Points on a hilly landscape, in no order, each with its height.
A ball rolls from a point to the lowest of its 6 nearest points, and stops where none of them is lower. Distance is the straight distance between rows; heights are no part of it.
dunuv: [157 162 134 106 109 198 142 143  89 121  84 115 146 129 127 137 136 186
 131 127 122 141 171 129 162 170  97 117 164]  height 173
koter: [113 117 118 163 129 124 118 118 156 133 128 127 156 149 115 185 161 101
 180 153 131 145 135 134 109  91 155 150  97]  height 400
gar: [131 155 128 127 122 104 136  62  98 101 158 144 118  87  74 118 114 144
  34 137  92  91 132 134 126 193 120 130 165]  height 118
diti: [123 151 107 157 149 111 122 140 133 123  78 208  88 138 134 189 142 152
 146 118 167 126 146 192  82 120  99 147 145]  height 339
siv: [142 134 102 134 117 124 170 109 125 134  83 142 145  91 101 148 156 121
  80 132 137 113 138 133  83 137 140 132 146]  height 491
Vosi: [135 145  74 129 203 131 132 143 206 112  88 142 131 150  80 151 134  90
  86  75 112  54 144 124  92 131 134 157 131]  height 340
fus: [ 82 135 167  86 167 168  93 120 159 107 158 104 166 143 166  67 146 121
 167  84 110 128  66  98 207 127 150 115 107]  height 217
Vizu: [121 122 135 148 114 118 140 137 129 137  97 154 122 114 105 195 164 121
 153 165 142 143 136 155  84 111 138 168 123]  height 456
sofev: [127 146 107 166 137 109 164 162 187 100 100 110 156 176 140 141 152  84
 135  70 175 103 155  82 117  71 164 129 109]  height 383
Sisis: [117 114 155 117 126 182  90 108 122 136 141 105 182 143 118  74 142 144
 180 149  48 133  85 140 209 137 143  98 130]  height 412
narep: [108 113 128 102 189 129  92 136 162 142 172  77 122 155 179  64 127  93
 176  99 134 128  87 124 180 108 150 106 103]  height 155
bavo: [128  69 109 167 124  94  88 105 138 143 151 112 138 134  89 139 119 123
 176 175  87 121 103 145 122  84 140 100  91]  height 212
Pedan: [154 134 133 101 113 190 124 157 122 152 140 101 153 132 140 123 140 154
 173 133 139 158 143 128 141 166 104 126 138]  height 236
kupuf: [158 132 122 105  93 167 141 142 102 154 118 103 134 108 143 126 125 160
 130 133 148 157 158 138  98 167 106 112 136]  height 179
kida: [110 138 183 158 131  83 155 125  78 104 136 238  73  93 148 130 126 108
  30 131 107 150 103  96 141 123 116 191 157]  height 334
tigun: [110 116 108 154 133 128 136 136 186 120 125 107 156 167 146 168 166  93
 165 112 160 130 147  93 125  81 168 137  87]  height 496
bato: [ 95 159 119 170 130  80 161 166 180  76 124  74 153 183 151 118 122  78
 127  66 183 118 145  73 149  56 167 119 102]  height 556
sos: [106  96 105 144 144 117 108 120 188 128 173  80 142 159 144 133 157  96
 175 113 148 145 119 104 140  86 161 122  82]  height 378
Sige: [144 151  97 123 160 124 142 112 172 118  94 125 153 111  78 128 137 107
  70 107 102  65 130 127 100 148 151 143 152]  height 379
Rozov: [164 131  97 117 106 139 153 107 116 127 105 112 129  98 107 120 124 150
  64 120 131 105 149 141  92 176 115  91 159]  height 148
rovus: [102 148 142  79 149 126 134 168 163 111 185  70 136 151 183  79 117  98
 171  64 171 147 123  78 187  96 130 114 113]  height 202
Gefo: [110 119 181 149 106  81 166 108  62  93 150 223  82  89 151 123 120 105
  14 127  91 143 113  82 142 131 122 174 158]  height 333
ruge: [126 165  97 152 178  85 125 129 133 133 113 214  82 124  88 159 134 143
  76 116 144  80 125 181 108 140 100 152 185]  height 319
rili: [108  98 106 147 118 123 119 125 176 146 152  89 156 138 126 154 162  93
 171 146 146 154 135 109 114 104 159 127  78]  height 524
bul: [120 141 118  79 143 149 132 167 164 134 172  75 152 153 178  85 131 111
 180  94 182 148 128  80 161 120 125 111 110]  height 270
kig: [137 131 159 102  96 196  96 136 102 147 148 116 139 149 119 117 127 151
 193 152  83 150 123 148 172 153 104 140 111]  height 410
zakub: [130 119 194  93  98 130  97 128  60 144 138 139  90 113 155 145  60 154
 128 178  99 155 135 128 123 168 101 166 102]  height 376
Moni: [140 119 144 107  94 146 124 133  98 167 151  96 120 111 128 144 108 127
 162 154 125 159 140 139 100 154 110 127 111]  height 306
luda: [117 152 143 162 124  85 165 115  79 132 108 202  94  85 104 147 143 126
  50 134 105 114 110 142 120 132 118 153 180]  height 284
buru: [103 134 146 158 129 123 106 128 125 122 105 176 117 148 106 197 137 119
 188 174 132 135 133 176  93 110 127 177 109]  height 226
gefe: [112 134 184 135  95  88 160 102  66 105 129 195  89  70 140 132 116 123
  36 139 115 143 111 102 107 143 126 157 148]  height 277
nuf: [139 125  90 140 114 126 170 152 169 123 107  91 163 136 127 130 144 107
 119 108 164 107 140  87  95 102 163 113 117]  height 471
Lub: [131 152 104 148 143  99 165 121 133 126  92 176 117 111  94 161 152 125
  73 117 130  91 132 159 111 125 125 147 175]  height 454
nalag: [131 105 156 132  77 134 131 125 101 155 143 104 113 103 121 151 111 128
 122 168 141 165 140 141  78 150 120 138 105]  height 296
kofo: [152 134 145  97  93 153 153 120  61 126 113 138  91  94 154 132 109 180
  89 127 125 151 159 141 119 178  93 124 148]  height 171
nada: [145 114 120 107  85 145 133 138 113 156 127 101 125 102 133 140 132 139
 136 156 152 155 162 125  89 146 115 114 123]  height 305
regan: [147 155  83 150 200 120 138 165 195 107  76 160 130 164  94 139 131 103
 112  69 127  61 149 129 109 113 136 136 134]  height 359
Furi: [134 155 134 121 117  88 129  65  81 101 169 147  99 105  86 123  87 156
  31 133  89 108 153 125 142 205 111 105 165]  height 70
nur: [136  79 118 158 122 100  90 106 138 150 148 117 136 131  96 152 128 113
 177 178  96 127 124 143 114  93 144 117  89]  height 231
Pofit: [ 63 146 157  91 205  81 114 133 145  99 177  54  78 137 180  69 108  89
 135  58 164 143 102 141 177  65 125 122 122]  height 207
sunot: [ 84 103 118 163 172  87  99 106 189 100 165  78 123 176 171  98 139  91
 154  97 140 129 115 104 167  59 172 120  67]  height 411
gudiz: [128 138 155 126  86  89 157  85  63 105 157 181  77  96 139 110  96 154
  12 109  89 127 137 117 140 175 110 117 164]  height 177
gova: [126 161 115 147 142 122 111 137 145 136  91 191 124 160 130 189 136 144
 174 131 174 136 148 180  82 114  98 153 124]  height 358
Goz: [144 153 113 137 124 100 156  89 109 112 124 155 129  81  73 131 136 125
  40 123 101  84 125 142 106 160 121 134 166]  height 185
nam: [139 107 164  98  99 171  88 141  75 158 145 108 130 127 113 111  92 139
 187 163  72 141 131 140 142 154  94 142 109]  height 351
Kaso: [135 137 162  92  85 161 124 133  69 139 122 133  95 106 151 143 104 162
 118 154 117 163 159 148 125 173  85 140 119]  height 301
Noza: [147  89 126 115 125 145  98 144 125 163 169  83 137 130 120 100 104 121
 186 163 107 144 113 157 130 146 110 108 114]  height 181
luk: [167 136 105 105 102 156 159 151 132 137 111 100 160 122 142 115 115 148
 124 114 164 130 152 118  99 153 128  97 146]  height 254
Mepi: [118 156 127 150 137  98 102 138 126 115 100 225  71 118 145 165 132 165
 138 132 193 136 140 179  65 122  99 138 153]  height 428
vop: [140 135  97 135 133 116 170 166 177 112 103  82 167 149 118  94 116  88
  90  87 153 101 144  75 107 101 160  92 113]  height 418
dano: [116 111 135 101 173 154 100 143 156 152 173  92 151 146 161  56 127 105
 187 108 117 140 104 121 179 132 143 115 112]  height 135
sigu: [ 99 116 108 152 150 102 116 128 193 113 168  67 127 162 159 113 135  92
 163 108 163 139 126  86 158  76 162 124  81]  height 352
gov: [100 100 122 124 172 113 108 133 181 133 189  67 114 154 181  77 129  93
 158 100 154 138 106 106 157  87 155  96  82]  height 195
Mut: [137 114 162 109 110 176  95 143  91 148 145 105 151 139 100 104 114 144
 193 151  49 129 113 152 181 149 106 129 123]  height 386
mol: [ 97 107 107 166 147 115 108 127 187 120 145 113 152 169 132 157 164  95
 188 137 136 128 131 111 131  82 169 144  81]  height 505
rak: [125 124 118 120 125 114 147 168 172 125 161  74 148 165 156 102 126 110
 139  88 193 149 133  72 135  97 155 105 104]  height 373
Neli: [142 132 133  87 124 186 117 154 133 146 153  98 160 135 157  98 138 132
 176 128 139 160 134 122 155 151 122 122 128]  height 211
sel: [145 137 139 107  84 161 137 128  73 146 123 121 105 104 146 145 115 160
 113 151 138 163 156 148 103 174  93 132 127]  height 169
tuka: [170 127  81 103 151 134 126 104 149 100 103  96 148 102 104  89 105 141
  54 115 125  84 143 115  99 186 133  96 147]  height 246
mab: [142 151  69 150 188 104 129 141 164 136  92 190 101 143 100 158 138 150
  96 100 147  82 141 175 100 133 112 131 167]  height 269
Galet: [150 105 176  94  88 139  90 129  73 155 150 111  95 121 122 128  80 137
 165 177  83 133 128 155 132 156  95 145 109]  height 290
lin: [112  70 101 160 181  97  91 103 180 127 159  81 132 156 161  76 129  89
 165 130 128 118  99 123 147  76 178 102  89]  height 241
Kop: [113 142 138 144 101 120 164 117 106 135 101 150 114  97 110 175 149 125
 103 155 127 142 127 146  79 123 128 160 128]  height 574
tam: [153 139 118  93  90 159 145 157 129 141 133  93 148 117 146 115 139 142
 149 128 171 148 154 117 105 154 119 107 141]  height 120
vidu: [123 103 175 121  82 119 116 123  86 151 136 123  94  97 117 156 103 121
 126 182 121 152 135 133  83 137 122 151  98]  height 200
gepav: [156  64 120 144 128 100  99 114 100 163 162 103 122 122  93 113  85 128
 180 173  84 120 106 152 126 101 109  93 108]  height 188
Rimo: [157 141 114 103 111 137 145 107  97 126 108 127 105  98 117 116 107 178
  55 129 125 120 157 136 112 194 102  89 171]  height 123
malu: [130 132 148 102 125 191  90 139 118 151 151  97 156 141 127 103 137 134
 201 144  95 152 122 129 180 146 113 121 121]  height 310
Bive: [163 162 114  97 145 201 146 149 126  99  60 120 169 150 120 127 126 186
 108 111 129 112 152 118 180 170 112  94 173]  height 160
gutu: [122 137  98 153 150 133 141 153 161 122 101 156 149 163 137 182 169 118
 172  93 165 123 157 141 105  98 135 156 115]  height 364
dorik: [143 145  94 127 148 116 127  82 147 110 124 122 141  82  60 123 129 111
  47 126  98  78 131 126  99 177 136 133 156]  height 323
nirom: [134  81 112 137 148 130  99 127 140 173 178  96 142 147 122  83 118 115
 185 149 107 126  93 142 149 117 132  96 108]  height 145
tor: [117 148 136 154 131 125 143 136 106 135  89 185 108 118 110 181 159 127
 128 156 143 136 135 170  88 116 123 157 140]  height 617
zit: [ 74 103 131 130 196  83 108 111 169 101 172  65  96 157 190  71 116  87
 137  88 155 128  95 108 176  65 161 108  86]  height 261
Zefa: [ 72 120 159  97 113 174  92  98 162  96 146  92 171 144 143 118 158 167
 153 115 114 161  97  64 224 132 151  85 112]  height 457
Keb: [131 119 180 105  65 134 129 117  60 142 129 135  91  83 154 147  91 155
  95 155 121 161 145 131  88 166 110 143 108]  height 312
Dig: [178 144  93  95 144 171 126 123 117 114  96 114 141 121 116 108 108 164
  76 111 121  92 162 125 130 199 103  94 164]  height 138
keda: [114 126 168 159 118 106  97 118 111 125 104 174 111 139  86 202 113 122
 171 192 109 129 124 151 108  97 127 176 102]  height 163
zipe: [158  88 179  97 104 140  89 133  60 161 142 137 111 120 112 123  71 140
 170 158  55 119 123 148 162 148  86 159 118]  height 350
kino: [123 149 154 164 159  88 143 143  89 126 109 233  51 113 124 155 135 149
  75 128 140 139 119 157 108 114 102 168 167]  height 607
gofe: [ 98 139 132 110 154  95 132 160 169 103 186  54 110 161 169  83 110  88
 155  72 188 146 122  84 174  74 138 105 105]  height 225
zat: [105 123 149  96 167 182  85 127 146 140 156  97 176 143 144  67 141 115
 193 118  83 139  90 129 202 129 145 111 125]  height 159
fogi: [151 132  92 121 136 129 158 131 175 109  91  99 153 120 105  96 116 122
  67 104 137  88 146  95  79 137 148  95 130]  height 384
subaf: [130 147 110 161 150  66 111 129 141 121 116 219  61 116 114 147 132 177
  81 122 176 108 122 180  95 137  95 128 177]  height 332
nizup: [122 149 137 162 145  80 129 141 102 117 111 235  36 108 128 159 125 157
  78 126 157 130 109 169 108 131  96 153 180]  height 504
Defa: [125 156 130 157 145  82 148 141 113 123 106 213  67 111 112 158 147 144
  86 129 154 122 123 183  96 122  94 156 173]  height 459
zuked: [120 110 154 133  92 113 121 119  97 151 138 114 120 113 111 172 122 118
 144 189 121 149 128 137  85 121 127 144  96]  height 283
Meluz: [150 143 126  72 117 181 135 171 152 131 142 100 168 152 175 112 133 131
 168 101 171 159 139  95 155 144 117 109 137]  height 321
varof: [139 153 129  78 129 177 148 169 152 111 128  93 178 166 155  99 131 143
 163  84 152 140 137  84 175 132 126 105 146]  height 299
sise: [129 143 137 138  98  83 162  88  88 110 128 158 102  78  93 129 123 133
  28 130 101 113 123 128 120 165 122 136 171]  height 146
tobug: [146  84 112 143 170 126 102 123 118 171 164 103 131 142 131  56 103 118
 185 144 102 122  80 162 160 100 135  68 125]  height 139
fanu: [140 147 132 123  97  97 136  75  66 112 136 150  89  91 110 114 108 157
  29 124 103 109 141 132 129 189 105 105 171]  height 108
Zedu: [102 146 147  74 158 155 115 158 171 117 179  81 156 151 180  79 136 107
 182  76 154 137 103  93 193 119 132 124 114]  height 206
nadev: [ 64 146 165  77 147 171 109 120 159  77 153  97 169 139 163  92 161 133
 156  89 116 147  88  64 225 107 150 115 120]  height 244
toso: [136  58  86 183 151  92 108 100 127 129 123 131 145 144 134  84 119 127
 170 146 112 114  87 155 143  61 158  72 115]  height 234
vuvor: [148 146  88  99 143 132  93  69 142  97 153 106 131 108  88 122 107 155
  52 131 103 113 151 111 121 226 116 123 146]  height 182
sirit: [123 135 160 125  70 111 150 109  72 133 124 147  86  82 141 147 116 137
  71 157 133 152 133 125  75 152 123 141 120]  height 304
Bopug: [152  98 144 119 135 157  95 129  97 167 144 109 152 132 106  83 108 128
 188 155  59 138 106 162 173 135  99 108 125]  height 227
tupu: [130 108 184 112  74 100 148  98  43 115 138 171  71  84 185 131  84 136
  46 142 124 165 129 105 104 167 112 150 133]  height 482
geni: [145 152  75 148 175  87 125 119 167 123 105 206  79 132 106 154 123 158
  92 103 167  82 135 196  79 138  96 134 170]  height 275
gifet: [143 153  78 155 166 128 161 160 179 117  65 165 138 173 117 151 154 114
 118  78 142  78 157 140 101  96 131 138 138]  height 346
Tul: [132 123  96 141 110 127 163 127 152 139  85 122 147 122 120 176 169 112
 123 136 156 122 148 130  82 100 148 135 128]  height 608
zem: [109 125 186 147  99  94 118 123  87 139 112 154 103 105 111 180 111 111
 132 191 113 135 109 133  87 107 133 177 100]  height 22
kolal: [113  68  83 204 172 105  90  89 161 101 122 129 149 174 156  79 125 125
 172 127 110  97  80 150 149  54 178  98  95]  height 30
bop: [153 143 128 120  86 131 147 112  76 133 119 129 101  92 127 127 116 165
  64 130 129 130 160 141  85 177 113 105 156]  height 144
redof: [ 70 130 120 155 146  78 128 131 182  83 175  55  97 161 170 104 121  86
 144  77 182 139 120  83 172  41 157 122  91]  height 414
Votan: [142 104 156 105  89 123 113 122  92 154 160 109 108 127 114 137  89 130
 157 177 109 147 127 147 113 142 112 138  99]  height 251
tup: [114 152 151  88 130 191 109 138 155 118 146  98 183 145 157 115 156 149
 186 104 121 152 119  81 209 139 132 118 131]  height 327
refav: [ 92 138 155  95 122 172 119 134 166  79 132  88 192 155 141 118 163 172
 157  95 135 149 110  50 228 118 159  96 124]  height 336
sovum: [163 149 137  97 100 151 148 112  67 123 113 141  98  99 126 122 106 187
  61 115 121 129 164 149 132 183  87 108 169]  height 133
gazud: [126 148 121 150 123 112 160 121 109 134  82 176 124  98 107 172 159 125
 100 145 144 134 135 146  86 112 132 158 141]  height 651
zuda: [158 153 130 103 103 201 139 149  97 130 109 114 148 129 141 132 135 181
 135 124 145 138 156 128 140 172 100 111 147]  height 184
div: [116 130 155 101 111 208  92 120 134 123 145  85 173 133 112 113 155 142
 185 139  83 150 120 120 194 155 129 125 129]  height 450
kav: [140 131  89 143 132 125 177 135 156 126  80 136 161 124 108 146 160 115
  94 114 147  93 138 114  84 112 147 130 133]  height 475
zegig: [159  71 121 131 145 127  99 130 102 172 158 111 140 129 114  76  89 125
 177 147  80 118 101 162 159 120 108  86 125]  height 164
gif: [126 110 127 152  96 125 118 123 140 145 135 107 138 122 113 168 150 121
 153 181 139 149 133 137  85 117 141 136  89]  height 413
Bofa: [157 129  85 123 113 132 162 154 157 122 109  88 158 136 140 115 133 125
 111  99 173 117 153  89  97 126 143  92 123]  height 442
dopap: [139 101 153 129 108 171 102 124  86 134 126 130 155 136 104  64 126 152
 179 141  32 125  88 154 204 127 116 105 137]  height 470
zop: [141 128 113 132  81 118 175 106 103 139 105 136 124  85 103 141 139 127
  79 140 144 130 141 133  85 137 134 120 146]  height 365
rif: [114  97 105 136 161 113  92 132 174 155 187  83 132 143 158  90 126  99
 173 126 143 137 104 124 148 112 158  99  83]  height 183
Zak: [144 152  95 140 155 111 168 127 152 128  77 175 129 120  90 152 156 119
  77 109 120  81 146 154  97 116 135 150 173]  height 375
Nebor: [114 141  90 162 144 130 165 154 174 117  85 139 159 178 139 166 155 110
 164  95 170 111 153 115 115  89 145 147 109]  height 110
vov: [111 140 166 149 101  93 171 116  75 122 105 185  82  89 127 155 136 120
  59 151 123 140 121 126  97 132 131 164 153]  height 300
zozuk: [157 120 100 118  83 137 162 127 139 148 107 106 147  99 129 135 141 118
 106 140 161 139 153 117  78 136 135 110 130]  height 520
Gesa: [128  85 108 134 171 131  92 127 153 168 173  89 151 151 145  79 127 113
 177 127 114 132  96 135 171 109 142  96 105]  height 137
Pila: [159 142 116 106 134 117 123  82  91 113 135 127 102 114 106 117  88 177
  42 124  88 105 159 143 143 214  94  98 175]  height 109
Sete: [129  88 134 139 103 111 100 117 123 164 160 100 116 115  79 146 106 121
 164 195 110 136 120 145 108 123 126 137  94]  height 216
nir: [153 155 104  83 121 168 147 168 146 113 101  81 170 154 152  88 111 142
 135  83 161 119 146  90 143 150 131  88 144]  height 331
dodiv: [139 159  90 144 194 111 135 127 182 134 105 169 124 141  77 151 137 112
  72 100 122  60 144 154 102 153 125 147 156]  height 308
ruf: [ 70 164 162  77 176 143 113 144 160  90 163  85 137 146 176  72 140 105
 166  60 142 131  95  86 211 102 138 119 121]  height 193
rino: [113  85 100 160 144 110  99 107 176 132 162  94 148 152 117 129 140 107
 179 156 115 137 113 130 139  83 166 113  85]  height 313
Duda: [112 143  96 166 137 125 147 158 183 107 113 104 157 178 152 149 165  90
 158  83 167 117 152  90 135  62 156 146  99]  height 28
Rup: [163 129  98 112 103 136 164 135 142 134 104 104 156 111 124 105 126 139
 100 114 155 111 154 111  86 153 132  94 142]  height 325
boneb: [137 164 108 133 168 104 142  95 133 134 115 170 126 103  73 147 150 111
  59 116 104  69 114 156 109 153 125 161 178]  height 405
kel: [133  92 185 100  78 112  97 123  68 159 157 121  93 107 127 140  56 136
 148 182  95 139 124 143  99 151 103 158  99]  height 280
mori: [144 144 152  90  90 166 114 141  82 161 134 107 119 114 131 138 115 156
 156 150 122 159 150 136 128 164  94 145 113]  height 278
Bebas: [116 136 110 155 151 124  95 128 169 132 126 167 137 177 120 188 151 126
 200 132 140 147 134 162 108  96 136 160  99]  height 276
kovol: [125 131 105 158 129 131 153 143 161 121  79 131 155 145 120 177 165 109
 151 126 150 133 147 127  98  93 146 152 121]  height 421
nalu: [119  98  87 188 154 106  81  91 142 112 130 146 165 170 108 130 134 113
 200 144  85  97 103 169 145  75 145 122 111]  height 370
Sir: [130 137 147 139  84 100 175 105  72 123 113 162 103  82 122 136 126 135
  48 141 116 127 128 124  95 146 121 139 153]  height 201
Zub: [118  96 140 167 116  92  91 106 123 128 124 149 126 135  78 177 117 114
 180 186  89 117 121 152 114  90 133 144  91]  height 210
vepom: [ 91 138 156 100 139 192  96 134 156 106 154 102 178 138 153  98 162 140
 181 122  92 153 108  90 214 123 141 114 120]  height 282
leni: [168 143 112 107  96 164 154 134 104 144 106 120 132 101 131 124 119 166
  98 116 144 132 161 134 107 179  97 103 157]  height 140
bopi: [116 141 140  98 109 197 126 141 143 111 117  85 185 141 129 138 165 172
 162 137 132 156 132  82 205 145 127 118 143]  height 394
pili: [122 142 151 166 154  87 125 142  85 112 114 248  33 127 149 149 110 155
  63 132 155 147 111 150 118 122  99 162 166]  height 623
gosi: [101 160 153  77 136 167 138 154 152  75 146  92 181 160 171 114 144 128
 171  71 143 136 121  75 212 111 136 110 129]  height 253
vepuf: [172 138  96  95 120 174 150 146 124 122  98 101 149 130 142  98 111 163
 116 103 153 111 159 116 131 172 120  96 158]  height 186
rop: [157  85 150 101 102 119  95 145  77 165 145 109 118 119 109 111  78 129
 184 168  69 127 109 155 147 135  97 133 113]  height 298
Radol: [127 132 120  96 138 161 117 149 159 136 170  73 158 147 166 103 136 110
 177 108 154 158 126 104 165 133 129 118 118]  height 279
Dage: [129 155 110 144 123 124 175 120 122 133  77 170 132 106  96 165 166 118
  79 129 130 111 131 147  91 118 136 153 157]  height 519
Lapav: [138 111 101 131  95 135 140 140 155 149 140  89 143 123 126 147 146 121
 150 140 171 146 142 110  95 116 146 121 104]  height 602
Bodi: [137 150  94 166 145 126 145 152 153 136  78 185 127 149 133 181 160 126
 148 103 160 114 157 163  89 111 117 139 145]  height 415
Kof: [126 156 117 155 139 111 156 131 109 136  77 194 102 108 102 175 163 124
  97 128 131 116 125 171  91 117 118 161 169]  height 495
rapop: [154 148 110  81 113 196 156 165 121 120 107 101 167 144 147 117 126 152
 153 107 150 134 161 109 153 159 116 108 156]  height 219
rufoz: [143 102 172  90  93 149  84 133  64 160 152 125 119 124 117 120  80 143
 177 168  59 123 132 141 154 153  83 154 110]  height 344
ren: [122 153 156 159 136 105 110 145 102 126  88 213  76 130 128 182 122 150
 131 155 165 147 124 174  77 114 104 175 135]  height 486
ripop: [135 132 151 127  82 115 161 100  77 131 115 147  94  75 121 143 134 139
  55 150 127 140 136 132  81 140 125 130 137]  height 245
subu: [110 129 165 152  97 114 119 124 112 133 114 151 122 123  95 190 146 120
 144 182 130 141 130 146  84 110 131 158 107]  height 247
Lon: [153 140 114  98 127 147 149 174 160 134 143  74 159 144 163  98 123 116
 162  91 183 132 142  85 137 129 134 103 120]  height 408
saz: [104 146 175 160 118 107 153 125  83 116 100 203  76  94 116 169 142 117
  85 146 124 148 118 143  97 122 127 175 139]  height 433
fifis: [128 144 126 139 100 109 169 100  99 123  99 155 113  78  98 154 149 116
  65 133 127 125 128 141  84 135 134 141 156]  height 353
befi: [128 150 132 162 151  81 148 129 103 129 104 217  65 117 106 152 135 133
  64 118 139 113 116 171 128 126  94 172 186]  height 493
mune: [108 127 189 128  95  95 158 110  61 112 128 206  84  79 170 135  99 122
  35 143 102 168 115  81 109 139 138 172 139]  height 377
pip: [108 137 106 148 123  95 169 165 176  91 126  70 152 182 140 120 134  95
 131  80 177 113 143  62 128  65 165 113 106]  height 487
madim: [133 141 154  96 105 200 108 142 117 136 132  97 155 136 130 128 141 153
 184 143 101 161 135 131 180 157 116 137 131]  height 343
led: [132 149  91 147 155 117 176 167 193  98  72 115 160 165 108 129 134  99
 103  77 136  88 144  97 103  88 167 128 113]  height 385
mas: [108 128 194 149 102 102 145 122  69 123 108 198  78  88 141 164 121 115
  68 168 115 153 106 113  93 122 135 179 121]  height 389
gad: [129  65  96 167 159  99 101 106 150 156 161 100 142 159 136  81 118 118
 173 145 111 118  93 137 145  84 162  77  99]  height 176
dimar: [148 152  99 150 167 101 137 137 135 135  89 202  92 132 109 167 143 143
 101 113 159  95 140 190 102 134 102 143 179]  height 208
pozip: [125 131 130 134  80 122 155 119  96 142 115 122 124  95 122 157 135 125
 113 163 141 139 142 143  75 140 129 140 121]  height 467
vadan: [149 142  96 120 110 113 150  98 130 118 106 115 131  87  98 116 122 138
  53 129 108  88 133 129  89 173 134 116 167]  height 205
gogus: [123 117 143 166 141 101  76 116 125 121 112 176 137 166  91 189 112 125
 201 166 104 124 124 181 121 105 117 162 100]  height 209
maf: [ 90 140 147  89 180 122 108 155 160 127 182  63 124 139 182  63 115  93
 156  77 157 140 105 102 189  89 148 115  98]  height 174
zilo: [117  97  94 197 158 102  88  87 171  99 125 139 167 179 134 119 135 113
 193 133  97  96 102 148 146  75 158 120  94]  height 455
zela: [ 98 101 186 143 102  88 157 104  76  95 175 217  98  98 185 110  99 113
  12 130  99 155 104  73 142 140 128 162 160]  height 393
mazif: [143 107 104 102 111 151 113 148 146 161 169  82 142 129 138 113 132 119
 182 147 159 159 134 116 120 131 132 106 106]  height 341
dumut: [ 97 124 164 119 122 194  89 103 151 115 143 100 176 133 126  94 158 158
 170 137  79 146  99 100 221 134 152 108 122]  height 453
kurep: [129 104 129 117 174 164 100 143 129 155 164  96 163 147 146  54 121 111
 181 125  90 123  84 141 188 117 136 105 120]  height 107
muzov: [120  98 109 125 128 141 103 142 163 165 175  83 142 138 150 108 137 114
 177 136 143 155 122 110 132 124 141 104 101]  height 288
Sim: [112 111 195 127  86  99 130 103  65 120 117 161  87  81 160 156  80 120
  79 179 120 165 112 108  82 143 128 167 101]  height 427
fuso: [118  87 106 142 183 122  95 121 155 160 169  91 128 155 166  61 107 102
 176 118 120 121  79 133 175  95 161  91  98]  height 158
paba: [140 148  78 126 187 125 137 136 185 115  83 129 150 139  73 137 139  94
  74  91 105  51 139 116  87 130 140 157 131]  height 342

For each start below, name the point where the ball stops.
tuka -> Furi
Lon -> kurep
tup -> kurep
rak -> kurep
Zefa -> kurep
kav -> dimar
koter -> zem
mune -> Furi
nam -> zem
nuf -> Duda
gazud -> Furi

Call two points neighbours if one is among the 6 nearest of the other. Go from one point of each pair to the other, from neighbour to neighbour, staying as low as possible. Name the highest point that can't be avoided.
dimar and tam -> gova
Duda and dimar -> gifet
sel and Furi -> kofo
tam and Furi -> kupuf
zem and kurep -> bavo
